Points, in no order, along strands that fork, close into loops and pass close to each other.
Points whose rows are less than 55.8 apart are linked; no others are. Some points are linked to none.
Z648: [ -6  -4   0 -21   7 -31  27  17  13 -10  18 -19 -17   5  -5   1  -6   7
   8   5  -6   7   1  15  16  -8 -14  -3  12 -18  -4  -5  -9]
Z738: [-16  -1  -3  14 -21 -27 -19 -15 -30   0 -14  14 -15   3  10   0   5   2
  16 -12  26  -6 -14  -9   9   7 -18  -1   5  -2 -19  24  15]
Z787: [ 10  23  -8  28  -5   4 -11 -11  -7  -6 -23   6  16  12   6   8   4 -21
  10  -9   2 -24 -21   4   6  12 -13 -15 -11  -8 -14 -11  -3]
Z875: [  5  -8  -6 -10  -7 -31  13   0   2   6   2   2 -23  -3   9  -4  -9   5
  19  -4   9   0 -24  10   7   2 -10  -7  18 -11  -4   4  18]
Z534: [-14  -4   6  -5  -5   5  -9 -24  -6 -26  -6  16  14   5 -26   7 -32  26
 -23   6 -11  11   9  -8   8 -15  -5  15   4   7 -13 -18  16]
Z726: [ 14 -12   3 -13  16   7  13  14 -11  24 -16   0  -4   2 -21   7   3  11
 -10  19   1   4 -15 -12 -23  18 -10  13   9 -18  23 -10  26]
Z493: [ 12   7  -6  -3 -12  11   0 -10   9 -20   1  17   6  -1  -2   3  -5  -7
   6   4 -17 -13  -4  34   2   6  11  14  -2  14 -12 -12 -21]
Z155: [ -2   8 -17   5   1   2   1   1  -4   8   9  -2  22   3   6   6  26   7
   5 -12  21  11  -5 -20   0  -7 -14 -23  -5  -8   1   3  16]
Z685: [ 10 -16  20 -23 -24  -1   7  11  18   8  16   4 -27  -3 -20  -9 -16   9
  16   2 -15   5   2  19 -12   9  10  -9 -16  24  16   2  -7]
Z686: [-19  15  -7  30  14   6   1 -26   8 -28  -3  -6   5  11  -3  11  -1   6
 -16  -9 -18  -6   0  -1  18 -10  -3  10  10   9 -19 -20 -18]
Z278: [ -1   6  20 -20  22  -6   3  10  -1   6  11  -3  21  -8  16  11  14  -6
 -15  -4   7   1   9  18  -4  -4   1  -3 -28 -12   6 -22   3]
Z943: [  7  -2   6  13  -7  20 -14  -2 -13   9   3   3 -15 -20   0 -13  -4 -10
  11  -1   6 -15  14 -22 -14   5  19  -1  -5   8  12  31 -25]
Z490: [ -9  -9   2 -19  10  21   7  -5   7   3  -4  11  10   5 -14  -2  -6  19
 -24  14  -8  12   0 -17  -8  -6  -4  12   9  28   3  -6   1]
Z563: [ -4   7 -10  22   2  13  -7  -9  -6  14  -4  -2   1   3   5  -1   0  -7
   0  -2   7  -6 -16 -26   1   2   5  -7  25  -7   8  31  -9]
Z35: [-11  -8   0 -10   2  12  16   8  26 -11  17   7  -7  -5  -5  -9 -10  20
   1  -1 -11  11 -11   6  11   2   4  14  12  43  -4   7 -20]
Z553: [ 12 -12  -8   6 -26 -26  -4   4   5   8   1  -4 -15 -25  19 -12   6 -14
  17  -4  24 -10  -9   4  -2  -6   1  -5 -22  18   4  11  21]
Z565: [ -3   1  -7   0  10  15  10  -1  10 -15   6  14  18   1  -3   3   6  15
 -14   1  -4   5   3  23   9   6   3  31 -12  42 -12 -21 -14]
Z127: [ 14 -18   8 -11  11  18 -15  20  -9   3   8 -11  14 -10 -16  -8   2   4
 -17  17  17  23   8 -29  -9  12  -8   4  -9 -24  22  -6  22]
Z285: [  0   0 -11  -2  -4  14  11 -16   3 -17   4  10  14   6 -18  11 -15  34
  -9   0  -7  10  10  14  10  -3  -4  20 -14  34 -11 -25  -1]
Z528: [  3  11 -13  19 -23   0  -4   1  15 -16   0   7  -6 -16  23  -3  10 -26
  20  10   3 -22  -8   6  12  -5  -9  -8  -3  -1  -2   5 -14]
Z125: [  2   4  -5  10 -12  10  -3  -4  16 -24   8   7  -6  -2   4  -3   0  -9
   6   3 -17 -13  -7   8  13  -2   5   6  13  18 -12   2 -31]
Z200: [ 22   7 -10 -10  -5  -2   9  -5  -8  11 -12  12   2   6   2   6  -3  -1
   8   1   4 -11 -11  18  -7  10   6   2   4 -14 -10 -15   6]
Z15: [ 18 -15  -3  26   8   7 -17  13 -21   8  -3 -20  13   8   5  -7  13   6
  -4   1  27   7 -14 -22   2  22  -9   5   4 -13  20  25   5]
Z245: [ 14 -12   8  -7  12  -6  21   8  -4  23 -21   0 -38   2 -17 -10  -7  14
  12   9  -8 -13 -19   5 -14  23   2  14  30  -8  12  13  19]
Z757: [-15  -6   3 -18   4   3  17   3  15 -11   1   9 -12  16 -10  -3 -12  23
  -8   5 -22  12  -5  16  13  -2   0  18  26  28 -15  -5  -7]
Z921: [ -6  13  32  16   0   8 -24   0 -11   2   7  -8   6 -15  27  10  24 -25
  -3 -14   9 -14   9   0   0  -7   5 -15 -27 -10   7  -3 -12]
Z829: [ -4  -5   9  16 -22 -15 -11  -2  13  13   4 -12 -15 -14  14 -14   9 -21
   4 -10   6  -5  10  -7 -13 -16  32  -2 -26   3  18  14  -7]
Z197: [ -8  -5  11  -7 -17  -8  -3   6  19   9  13  -2 -10 -11   5 -13   2  -6
   4  -7  -8   2  23   2  -8 -14  31   1 -31  18  13   9 -21]
Z763: [-15  24 -10  22   1 -10  -9 -11 -14  -8 -32   7  16  24  13   5  -3 -13
   8 -14  -4 -13 -13   8  13  -1 -10 -11  -1 -13 -21   0   2]
Z131: [ -1  -8  11  -8 -19 -19  -4  -7  -1 -15  15   1 -20  10  -8   3 -21   9
   9  -5 -19   5  14  14  12  -3   8  -9   5  -4 -19  -9 -16]
Z435: [-12  12   7  -1  15  12   1  12  10   1   6   8  12 -27  24  -9  13 -13
   1 -12   5 -10   5  -2  -1  -9  20   2  -5  14   8  17 -27]
Z253: [ 26 -16  -2  -5  -3 -11   7   2  -5  20   1   0 -29  -8  -6 -16 -17   9
  11   9   6 -13 -12   5 -10  21   7  10  15  -4  10  12  10]
Z773: [ 19 -10  -3  -9   6 -16  23   0   4  22  -8   1 -19 -24  -1  14  13   3
   9  -1  15  -4 -19  22 -11   5  -1   6  -4  -4  23 -12  26]
Z913: [-16   0   6  -7  11   1  -1 -16  -8  -5 -32   8   5  27  -6   6 -27   9
 -28  -1 -22  13   8  18  -2  -7   8  17  18  -6  -9  -9  14]
Z918: [-14  -2  16 -12  -6   0  -4   4  11   1  20  11   3 -12   7   0   6   2
  -4  -5 -12   2  21  17   2  -8  19   9 -32  33   7   2 -21]
Z922: [-21   8 -11   0  14 -21   5 -17   4 -26 -15  -2  18   7  -7   4 -22  10
 -12   0  -8   5  10  13   7 -23  -7   1   7 -27  -4 -22  14]
Z180: [ -6  -7  -7   6 -12 -16  -9   5 -22  15 -20   5 -14   3  13 -16  -5   4
  16  -2  22 -14 -19 -13   3  12 -13   3  13   4 -14  38  17]
Z840: [ -3  11  -5  36 -15 -20 -22 -22 -25  -1 -15   7   1   7   4  15   5  -4
  11 -12  15 -11 -22 -11  12  12 -21 -11  -4 -13 -16   6  16]
Z34: [  1  -4  14 -20  -2 -22  23  26  11 -15  19 -14 -24   4   5 -11 -16  -5
  16  -6  -6  -2   1  -2  10  -7  -8 -13  10  -4 -12  12 -19]
Z108: [  5 -13   6 -12 -25  -9   7   0  29  -4  27  -8 -12   4 -14   1 -10   0
   1   5 -13  15   6  19  -5  -9  15   0 -18  12  16  -5 -13]
Z552: [-12   2   2   8   2   0  -5  -9  12  -6  24  -8  15  -9   2   6  19   1
 -15  -3  -5   4  31  18   7  -9  12  15 -33  32   6  -7 -20]
Z869: [ -9  -6   5  -4  -6  21 -10 -18  -4 -21   9   7  14   0 -23   4 -10  19
 -26   8   0  12  17 -32   6 -21  -9   8   5  13 -10  -8  14]
Z154: [ 21 -10  -7 -13   3  -6   5   4  -4  20   4   6  -6  -9 -16   3  -1   7
  -3  12  -1   6   0  -8 -18  10   1   5 -10 -14  17 -17  24]
Z939: [-26  12  -5  17  13   0  -7 -20   4 -27 -16  -4  28  11  -4   4 -15   2
 -26   0  -4   1  10 -12  11 -29 -14   1  14  -9 -10 -18  15]
Z751: [ -6   2  -1  11  12  29   5  -8   1 -20   1   0  23  11   3   1  13  14
 -23  -8   6  18   4  -4   4   2  -3  25  -5  37 -14 -24 -11]
Z317: [ 14 -13  -6   7  10  -2  -6  18 -20  26 -13 -11   9  23   3 -11   7   8
   0   0  25   4 -19 -17  -2  24 -14   8   5   0   6  32  20]
Z883: [-34  -4   2   3   7 -12 -11  -6  -4 -15  -3  -2  -7  -3  -1  -1 -11   5
 -10  -6  -8  24  15 -10  11 -15   8  -9  32 -13   4   6  -7]
Z909: [-15   5  -2  26  -2  19  -7 -24   1 -15  -4   8  -8   9  -3  13   1   8
 -12  -7 -21   1  -6 -11  17  -6   5  12  18  26 -14  -1 -20]
Z86: [ 14  14  -7  15  -4   6  -8 -14   2  -9  -5   9  17   4   8   6  -2 -18
   0  -1  -8 -19  -3  11  -2   5   8  -3  -9   1  -6 -20 -15]
Z824: [ 14  -9   2  -4   5   9  -7  14 -18  23  -7   8  -3   9  -4 -23  -7   5
   3   9   2 -15   5 -18 -12  26   8   5  12   4   0  26 -12]
Z164: [-28 -10   7 -20  11  -6   7   0  10  -6  -7   6 -12  10 -11  -1 -19  21
 -16  10 -23  17   2  -4   4 -13  -2   5  27   7  -7  -3   3]
Z392: [ -3  -5   3  15 -20  -9 -15  -2  -8   5  -4   7  -4 -32  25  -8  12 -15
  11 -11  37 -13 -14  -9 -11   3 -11  -2 -28  20   5  23  20]
Z639: [ 18 -23   6   3  14   7 -21  24 -15   4  -1 -22  18   1   1 -13  11   8
  -8   7  28  24  -9 -16   3  26  -9   5  -2 -20  23   7  21]
Z783: [ -2  17   1  18  10  32 -13 -13 -26  -9 -10 -15  13  11  -4  14  20   1
 -10 -15  -9  11   4 -24   8 -10   1 -12  13   0 -18  -6  -7]
Z731: [ -5   3 -12  21 -30   1  -5  -3   4 -11  -6  14  -9 -23  33  -6  13 -20
  21   4  23 -17 -18  -4  -2   1 -19  -8 -17   9  -2  14   5]
Z551: [-16  12 -17   5  18  10  10  -5   6  -5  -7  -8  22  16   8   4  14   6
 -19   3  -6   6   6 -10  11 -17  -8   2  18  10 -17  -6   1]
Z892: [  8   1  -4  -4   8   8   0  -8  12 -10  11  -6  32  -3 -12   5   2   2
 -23   5  -1   9  24   1  -8 -14  -6  -1 -27   2   6 -32   7]
Z433: [  4  13 -12  -6  -3   2  -1   8  -3   8  -5   6  26   6  18  -1  27  -7
  14  -7  25  -3  -8   0   0   8 -13 -17 -12   3  -9   2   4]
Z227: [ 10  -4  -1  16 -10  16 -19 -25  -6  -5  11   4  13   7 -21  15 -21   6
 -18   8 -10   4   2  -5  -7  10   6   5  -5   0   6 -15  -2]
Z861: [  0 -11  -6 -14 -11  -7  12  -5  24 -14  26 -11  -7   6 -19   5  -7  18
  -2  11 -14  14  17  14   9 -13  -1   7 -14  20  -1 -11  -8]
Z891: [  2  -6   5  16 -21  16 -16 -11   4  -3  11   3 -27 -12  -4  -4 -12 -13
  13   1 -11 -13   1 -13  -2   2  15  -6   4  12   7  25 -31]
Z427: [ -7   7 -17  -7  12   3  19  14  29 -14  18 -13  -4 -11   4 -12   6  -5
  12  -1  -1  -7   1   2  17  -7   2   7  13  17  -7  18 -27]
Z282: [-12  14   2  12   8  -5  -6  -1  11  -8  21  -8  19 -11  15   1  19 -18
  -6   0   2 -16  29  28   8 -10   6  12 -27  11   0  -6 -21]
Z886: [-14  -3   1   7  -2  -4   5  -5  14 -33  20  -9 -13   2   0   3  -5   6
  -1  -7 -16   5   5   5  26 -11  -1   5  20  16 -19   3 -27]
Z555: [ 14  -2   8 -14  -8 -23   8   8  -1  20  -3   2  -6 -14  15   1  16 -11
   4  -4   7 -10  13  22 -11  -6  13   6 -36  -4   7 -17  13]
Z993: [ 19  -5  -7  -6 -13 -18   0   0   1  19  11   1  -7  -2  -3  -1   6  -4
   3   2  -1   4  13   4 -11  -3  18  -1 -22  -4   9 -16  12]
Z89: [  2  -8  19 -24 -11 -12  11  -8  -3 -10   3   9 -26   9 -25  12 -23  23
   5  -8 -22   7  11  30   2   5   2  -4  10 -10 -10 -13  -2]
Z807: [  5 -15   5  -1   4  14 -12   5  -3  17  18   1   3  -9 -19  -6 -14  12
  -9   1   2   9  19 -27 -21  10  14   0 -11   4  24  15  -6]
Z3: [-11  16 -10  -3   7 -16   2  -2 -12   2 -25   9   9  25  12   4  -6  -1
   2  -6 -12  -4  -2  16  10  -3   2   0  16  -9 -20  -3   5]
Z69: [ -3  18 -12  13   8  26  13 -10   7 -11  10 -10  -8 -21   8   0  24  -3
   6  -9  -4  -7   1  -9   3 -25  10  -3   4  19   6  21 -29]
Z804: [-20   3  -2  13  -5 -18  -7  -9  -6 -12  10  -9 -19  -8   5   6  -4   1
   8 -14  -3   9   6 -11  19 -20   4 -22  22 -18   3  16 -11]
Z780: [ -7   5  -1  33   9  15 -19  -8 -16  12 -16  -9   8  30   3   9   5 -11
 -15   5  -4   3 -10 -20  10   4  -5  -2  22 -10   2  19  -2]
Z732: [  4   9 -17  -7   3 -12   5  -5  -4  -5   8  -2   9   8  -7   6  -3  13
   2  -2 -15   0  26  -6   8  -9   4  -6 -10  -7 -19 -19  -4]
Z684: [  6  -4  11 -28  -2  15  21   3   5  10  -6  21 -29  -9 -25  11  10  14
  16   7 -18  -7   3  25 -17  14   6   3  -3  11  14 -11  -9]
Z28: [ -4 -16  14 -16  -1 -20   4   5  -5   8  15   4 -36   1 -29  -7 -22  24
   9   7 -23   9  12  -9  -4   9  -1  -3  11 -16   4  -5  16]
Z401: [-10   1  -6  -5   7 -11  10 -19  11 -20   1  -3   3  10  -5   7 -22  11
  -8   3 -15   7   0  20   9 -10   1   0  17 -13 -10 -18  -2]
Z26: [ -3  -2  15  18 -16   3 -25  -2 -19  -3  -5   3   9 -15  21  -1  29 -20
   9 -16  41  -5 -19  -4 -10  13 -16 -11 -29   9  -4  12  10]
Z482: [ 14  -8   3 -18  -9 -26  28  26  16   0  10 -18 -32  -6   2 -14  -7  -7
  27  -1  -1  -6  -8  -1  -1  -7  -7 -10  -8  -1  -3   4  -1]
Z812: [ 12  -9   8   1  -5   9 -15 -15  -7   6   8  14  13  -3  -4   9 -13  -4
 -15   5  -3   1   3  14 -18  15  15   8 -13   1  15 -12  -6]
Z963: [ -2 -10  -4  -4   6  -6  -2   4 -15  22  -5   6  -8  15  -7 -11 -16  14
  -3  11  -8  -2   0 -14  -4  13   1   3  28 -13  -3  16   5]
Z831: [ -8   7  23  19   9  14 -30   2  -5   0 -13  -9  25   6  21   1  16 -23
   3 -10  21   6 -21  20   0  23  -9 -17  -7 -10   4 -10   5]
Z820: [ -5   6 -23  -1   5  -2   9   1   2  10  15  -6   6  -6   0   4  10   8
   7  -9   7   9   9 -28   4 -20   1 -19   4 -10   7  12   5]
Z298: [  4 -14   5  -4  12 -21  17   9  -9  18 -12  -8 -38 -10 -22  -1 -10  22
  17   7  -7  -2 -19  -6  -8  12  -8   8  21 -20  14   1  33]
Z140: [  7  -2  -2 -15  -3  -3  18  18  27  -6   5   4 -14  -6  10 -17 -11 -13
  15   1  -2  -8 -24  12  -1   3   5  -2  19   1  -1  13 -10]
Z630: [ 18   7  -7 -16  11  11   9   0  -5   3  -8   3  24   8   0   7   3  -1
  -8   0   0   1   0  14 -12   9   6  -2  -8  -7  -3 -27   4]
Z109: [ 14   0  -8 -17  -5   3  15  -8  15  -5   6   3  10  -2 -25  13  -6   7
 -12  11  -8   7  15   7 -14 -14  -4   7 -25 -14  11 -32  18]
Z73: [ 12  -4  -2 -10 -25  -3   5   5  16 -16  15  -1 -19  -5   7  -9  -5 -16
  17   6  -9 -13   8  14   2  -6   9  -1  -5   9  -7   1 -25]
Z95: [  2  17   4  25  -3  25 -14 -21 -14   1 -11   5 -17  -3 -10  15  12 -13
  -4   1 -14 -13  -6 -22  10   3   4  -5  13   3  -8  13 -29]
Z740: [  7  -7 -11   9 -31 -23  10   8  15 -10   9 -15 -25 -13  20 -14   3 -16
  29  -4  20  -6 -12   1   7 -13 -10 -12 -13   6  -5  18   7]
Z723: [ 14  16 -26   4  -2 -16   7  -5  -4  -1   3 -10  22   8   2   5   6  -1
  12  -6   4 -12  15   9   4  -8  -4  -9 -26 -10 -13 -19   2]
Z554: [ 14  -4  13 -31  -6   3  29  16  14  -4   3   6 -34  -5 -14  -7   1   1
  27   8 -19 -14   1  24  -7   7  -1   3  -2   6   3  -4 -12]
Z507: [ 20 -21  13  -7 -18  -9  -4   4   6  15  11   2 -31 -10  -8 -20 -21  -2
  15   3   0  -8   4   5 -16  15  17   1  -6  10  11  12  -5]
Z241: [ -4  -2  -5  -5   7  14   3   3  21   8  -4   9  -2  11   8  -9  -9  -5
  -8   4 -17  -1 -16  -2  -2   3  16  10  30  20  -1  16 -11]
Z634: [  1 -12  -5  -4  -7   3  -3  -4   6   8  22   2 -12  -4 -14  -4 -17  14
   3  -3 -10   4  15 -25  -5  -1  13  -9   5   9   7  13 -10]
Z851: [  9 -10  17   3   8  10 -17  14 -20  16   0   2   1 -12   7 -17  -5  -6
  -1   0  13 -11   7 -15 -15  24  15   8  -9   1  14  26 -21]
Z772: [-21  -5  -2 -15  15  -6   0  14 -12   9 -12   7   0   2 -15  -5  -9  14
 -15  14  -3  14   8 -33   1  -9 -11   1  20 -24   4   3  26]
Z423: [ 14 -10  -6 -16 -10 -29  22  11   4  10  -3  -6 -33 -21   0  -7  -4   2
  31  -2  11  -8 -23   6  -1   0  -8  -5  -4  11   0   6  25]
Z821: [ -9   7  -1  -5  10  -9  10  15  26   7  12  -3   2 -28  21 -12   6 -13
  13  -8  13  -8   4   2  -4 -12  14  -4 -19   4  13  19 -16]
Z488: [  4   0  -4 -21   8  12  12  -4   2   6  -5   9   7   8 -13  11  -4  10
 -14  12 -14   5  -2   0  -7   3   0   5   6   5  -6 -21   3]
Z22: [  5  -1  -7  12 -14   6 -12   8 -23  11 -22   9  -2  14  18 -13   2 -13
   7   9  14 -17 -15 -10   2  18  -5   3  14  -2  -9  24   1]
Z842: [-16  -8  12 -21   9 -34  13  14   2 -16  -2  -6 -16   0  -8   2 -14   8
  -3   1  -7  24   4  17   8  -9  -7  -8  22 -24   5 -13   0]
Z262: [ 10   1  22 -12  12 -16   0  10 -12  19   2   4   9 -15  23   7  12 -11
  -5  -8  18  -2  -6  16 -10  10   1  -1 -22 -13   8 -16  22]
Z312: [ 19   1  -4 -20  -1 -12  32  12   9   9 -14   1 -28 -23   0  11  25  -4
  26   2   9 -16  -5  29  -7   2  -2   9 -13  -8  14 -14   7]
Z434: [ -7 -14  13  -7  -7 -14  -2   5   1   1  22  -5 -32   0 -18 -13 -25  18
  13  -8 -16  13  17 -19  -1  -2   8 -13  11 -10   1  16  -3]
Z120: [ -5  11  -7  10   8   9  -8 -13 -18 -15  -3  -4  22  14  -9  12  -7   8
  -7 -14 -14   4  17 -18   8  -9   3  -8  -1  -7 -23 -19  -6]
Z777: [ -9  -8  -6   1  -3 -31   6   4   5   2  12  -9 -18  -6   8  -5 -15   7
  13 -10   8   9  -8 -13  11  -9  -3 -16  18 -16  -2  13   8]
Z340: [  1  19 -12  10  15  17  -1   1   0  -8 -12 -10  33  25  12   3  14  -9
  -6  -9  -5  -1  -5   4   8   0  -6  -9   3   5 -17 -12  -3]
Z182: [  5  12   0   8   7  21 -16   5   2   0 -19 -12  36  25  14  -1  12 -20
   0 -10  11   9 -23  21  -3  16  -6 -16  -6  -1  -7 -13  10]
Z449: [-17   5 -24  -2  19   6  18  -2  20  -7  10 -12   9  -1   5  -4  12   8
  -7   4  -2   3   2  -5  17 -11   1   6  20  14  -8   3 -15]
Z661: [-14  -6   0   2   7  29  -4 -14  -5  -4   2   0   6   2 -14   0  -9  15
 -25   5  -3  15   8 -35   0 -14  -1   6  24  12   0  12   1]
Z506: [-13   7   9 -20  26 -14  19  21  20  13   9   7   0 -25  14  -4   6  -5
   3   4  -3  -8  -5  15  -8  -2   7  11 -19  -3  20   0 -11]
Z589: [  1   1 -10  24  -1  -5 -11 -11 -10   7 -13  -1  25  26   3  10  -2   1
  -8  -1  15   7 -25   1   1   9 -18  -6  10 -15  -4  -3  29]
Z82: [  9  10  -3  13   3  27 -18  -4 -22   5   3 -13  12   1  -3   9  19 -10
   1  -7   7   8   1 -24   1   3   1 -18   7  -7   1   3  -6]
Z213: [  2  -2   7  -1  11  31  -8 -11   3 -26   0  -7  35   0 -11   4  -2   8
 -24  -5   6  17  12  -8  -4  -7  -8   5 -16  22  -7 -34   0]
Z495: [ 12  -6  -3  17  -3   7 -22 -14 -19  -8   5   0  16  14 -21   6 -23   9
 -21   9  -2   4   8 -19  -2   7  -4   9   3 -31   1 -10  17]
Z541: [ 15  -1 -11 -17  -2  -6  30  -7  17  -3   6  -4 -14   0 -20  18   2  10
   3   8 -10   1  11  25  -7  -4   3   8 -12 -13   5 -22   3]
Z823: [ 15  -3   1  -1   9  19  -4  -3  -8   7 -24 -14  24  34 -10   4 -12  -6
 -24  13   5  14 -14   5  -8   8 -11   8  10 -25   0  -5  31]
Z799: [  5  -3   4  30 -12 -16 -19  -8   2  17  13  -6  -1 -17  18   1  10 -22
   0  -7  15  -5   1  -5  -8  -2  12  -6 -23  -3  23   5   8]
Z671: [ 10  -4   6  -6  11  -2 -10  13 -12  22   4   0  15 -10  15  -4   7 -10
  -3  -4  23   6  -8  -6  -9  12   3  -8  -9  -6  15  -1   6]
Z760: [  7 -12  24 -22   1   1   4   6  -4  24   3  18 -25 -14 -18   4  -2  10
   8   5 -12  -6   8  12 -26  15  12  10 -23   5  23  -4   0]
Z843: [-16  10  29   6  13   4 -10   4   1  -5  24  -8  19  -8  26   7  21 -13
 -12 -13  -3 -12  21  12   7 -14   5   0 -27   2  -4  -7 -16]
Z573: [ -6  11  -2  43   1  -1 -22 -19 -16  -1 -14  -5  18  18  -6  15   1  -5
   0 -13  12   0 -23 -12   8  12 -26 -20  -3 -24  -7  -3  18]
Z4: [-23  13  -2  19 -13 -10  -4  -7  -4 -11  -9   2 -20  -4  17   3   9 -10
  20  -7   4  -8 -11  -4  21 -15  -8 -17  20 -13  -6  24 -11]
Z52: [ -4   6  -7   7   4  20  -6   4  10   9  -5   7   9  -8  13  -8   5 -16
   0  -3   3  -9  -9 -12  -6   2  16  -3  17  12   8  22 -17]
Z192: [  9 -14  25  -6   2  -7 -12  -4  -9  20  12   2   6 -11  -1   7  -7  -2
 -23   2   6   7  10   9 -19   9  15  11 -23 -15  23 -16  17]
Z316: [ -6  -9 -13  22  -9 -30 -10 -10  -8   7  11  -5  -8  -7   2   1 -11  12
   2  -4  14  10 -12 -15  11  -2  -8  -3  15 -21   6  13  30]
Z85: [ -7 -10  19 -25  -3  -5  19  -2   1  -7   3   5 -35   2 -37  12 -15  29
   9   8 -30  11   7   9  -6   1  -7  -2   9 -11   7 -19  10]
Z274: [ -6  18  -6  16 -10  11   1   0   8 -10   8 -13 -11 -23  16  -7  26 -20
  14  -2   5 -17  18   1   2 -25   5  -6 -19   7   9  23 -24]
Z10: [ -7  -1   2 -14   8   7  13  15  33  -9  15   4  -6 -21  -1 -14  -7   0
  10  -6  -6  -1   1   4   0   2  16   7   0  30   3  12 -29]
Z567: [ 14  -9   9 -16 -24   0  19  28  19 -21  10   0 -20 -21  18 -24 -11 -23
  20   6   0 -13  -4  14  -6  -1  -4   2  -4   1  -2   9 -12]
Z17: [-17   2   4 -15  17   6  -6   4 -11  -2 -20   4  16  17 -15   1  -6   8
 -28  10 -10  16  13 -27   3 -16  -9   4  17 -10 -11  -8  23]
Z977: [ -2  12  24  21  -6   4 -26   3 -12  -3  -6  -3  17 -10  27   8  25 -27
   7 -14  25  -9  -9   9  -1  13 -15 -22 -28  -8   0  -7  -1]
Z529: [  8  -3   6  -4   9  29 -12  -9   2  -7 -13  -7  33  17 -12   2 -11  -5
 -29  15   1  14  -3  -7  -9   2  -7   5   9  -5  -2 -18  19]
Z369: [  6  -7  10 -21  21  12  -2  21 -12  24 -14  -3  12   4  -3  -2  10  -4
  -7   9   9  15 -13  -7 -17  19  -2  -1   1  -9  16  -9  13]
Z116: [-15   0 -11  -3  14  10   6   0   0   6   3  -2   2  -2  -5   0  -6  15
 -12   1  -2  11   3 -39   1 -16   1 -10  20  -8   5  16   6]
Z459: [ -3   8  -1   8   2   5 -15  -9 -16   1 -23   8   9  30   5   4 -16  -7
  -7  -2 -20  -8  -4   4   5   6  10   8  19  -1 -22  -3  -7]
Z332: [ 10  14 -12 -21  10   1  11  14   2  -1  -1   7  16  -6   3   0  19  -6
   4   8  -2 -17  18  21   2   6   2  12 -19  10  -9 -13 -19]
Z523: [  4 -11  -5   3   8 -19  -2  13 -26  27 -20   0  -9  19   1 -18  -7  17
   2   5   8  -7  -8 -15   1  17  -9  10  19 -11   0  33  19]
Z578: [-11  11 -15   6 -17  -3   3   4   3 -11 -11  10  -3   4  24  -4  10 -10
  20   2   8 -18 -10   0  16  -4 -10  -9  11  -4 -17  16  -7]
Z878: [ 18   3  -1 -22  -4  -8  36  10  20  -7   5 -10 -29  -4 -15  11  12  -3
  19   6  -5  -9   5  35   2   3   1  11  -3 -12   2 -12  -8]
Z638: [  1  -7   8 -12  -6  -8  18  10  11 -26  32 -16 -16   9 -14   1 -11   8
   2   2 -15  10  11  21  22  -4  -9   9   4  20 -17   2 -24]
Z426: [ -8  -1   2   4   6  16 -11 -13 -11   0 -16   6  12  35  -7   9 -16   5
 -30   6 -18  10   2  -5  -1   1   4  16  19  11 -14  -2   6]
Z877: [ 15  12 -16   9 -20  -9  -6  -1  -4   1   0  -2   8  -3  16  -2  17 -19
  17   0   9 -15  20   4  -1 -10   0 -12 -34  -1 -10  -9  -4]
Z628: [ -4  28 -13  25 -17  13  -1  -3   6 -16  -5   2  -4 -22  19   2  35 -27
  14   7  10 -23   9   5   9 -10 -17 -11 -27   2   1  10 -17]
Z816: [  4  11  -4  15  -5  21 -19  -3 -18  -1   3 -18  20   7   1   7  29  -2
  11 -17  23  19  -9 -14   2   5 -14 -31  -3 -10  -2   1  11]
Z410: [ -5   1   5  20 -11  14 -16 -20  -8  -5   9   4 -20   0 -12   9  -7   4
  -1   0 -19  -5   0 -18  14   0  10  -1  18  10  -4  14 -28]
Z169: [ -5   2   4 -25  22   3  26  12  16   7  -2   8  -1 -18  -2  10  17   1
  -4  11  -8  -3  -5  24 -14   1   3  16  -8  -1  25 -14  -7]
Z394: [ -7   6  -4  -1  20  18   3   0  10   0  16  -7  23 -14   7   2  19  -2
 -15  -2   5   9  14 -11  -6 -13   4  -6  -5  10  11  -6 -10]
Z174: [ -8   4   4  16  10  21 -15 -16   1 -16 -20 -12  33  25  -8   4 -13  -5
 -29   4   0   6  -2 -14   3 -16 -15   0  18  -8 -12 -13  23]
Z207: [  2  -4  -9  13  -6 -20 -11 -14 -11  -1   8   1   0  -1  -8   5 -21   8
 -10   7   0   7   4 -13   4  -3  -2   1  13 -35   3 -10  30]
Z852: [  1   1  -5   5   6  -7   2  -5  -9  20 -22   2  12  34   2   8  -7   0
 -17   3   8  11 -17  11  -2   3 -14   8  16 -20  -4   7  42]
Z193: [  8  12  -4  -6   3   6  -8   9  -7   3   3  -4  22  -6  16   3  29 -15
   8  -8  16  -2  15  -1  -2  -2   1 -18 -25   3  -4 -10  -8]
Z330: [  3 -14  19 -11  13  -1  -4  14  -2  26  10   9 -10 -15 -18 -10 -13  11
   2   3  -3   0  11 -13 -28  23  15   7 -21   5  24  11  -6]
Z163: [  3   3 -10 -13   6   5  14  15  24   9 -12  16   2   4  13 -12   5 -12
   1  10 -10  -7 -22  19  -3   4   8  11  20   8   4  11  -2]
Z905: [ 20   1  -2  -3  -5   6  -5  13 -24  24 -31  11   3  24  10  -7   5 -12
   6   5  12  -9 -17   9  -3  20  -6   8   9  -3 -13  16  17]
Z903: [-29  -8   8 -15  11 -21  -5   7  -2  -9 -18  10 -10   0 -15  -6 -16  12
 -12   5 -13  31  15   5  -1  -6   3   0  28 -12   6 -10   5]
Z235: [ 13  13 -22  -5 -13 -13   9   1  -6   2 -14  13  10   3  15   0   9  -2
  19  -4  22 -13 -15  18   2   5 -14  -4 -12  -2 -18  -5  13]

A piece is two or more points that can be reached from each other along the links. Count, over all rows, the pieces, the separate loops (a circle has one, a figure eight two, a Y none), the forks (points with three links) and the tips (points with one).
pieces: 6
loops: 5
forks: 17
tips: 19

A tip is a point with one link. Name the tips that can be reached along the links from each point below, in the order of the rows.
Z427: Z69, Z740, Z799, Z192
Z634: Z285, Z131, Z773
Z120: Z534, Z17
Z738: Z686, Z127, Z401, Z95, Z905
Z993: Z278
Z787: Z913, Z780, Z298, Z169

A fork is a point with three links, a tip a point with one. Leave the first point through the second and follow the links. Name the first fork or tip that comes.
Z878, Z554: Z131
Z401, Z922: Z180
Z85, Z28: Z878
Z298, Z245: Z125
Z840, Z573: Z401
Z831, Z182: Z903
Z433, Z193: Z155
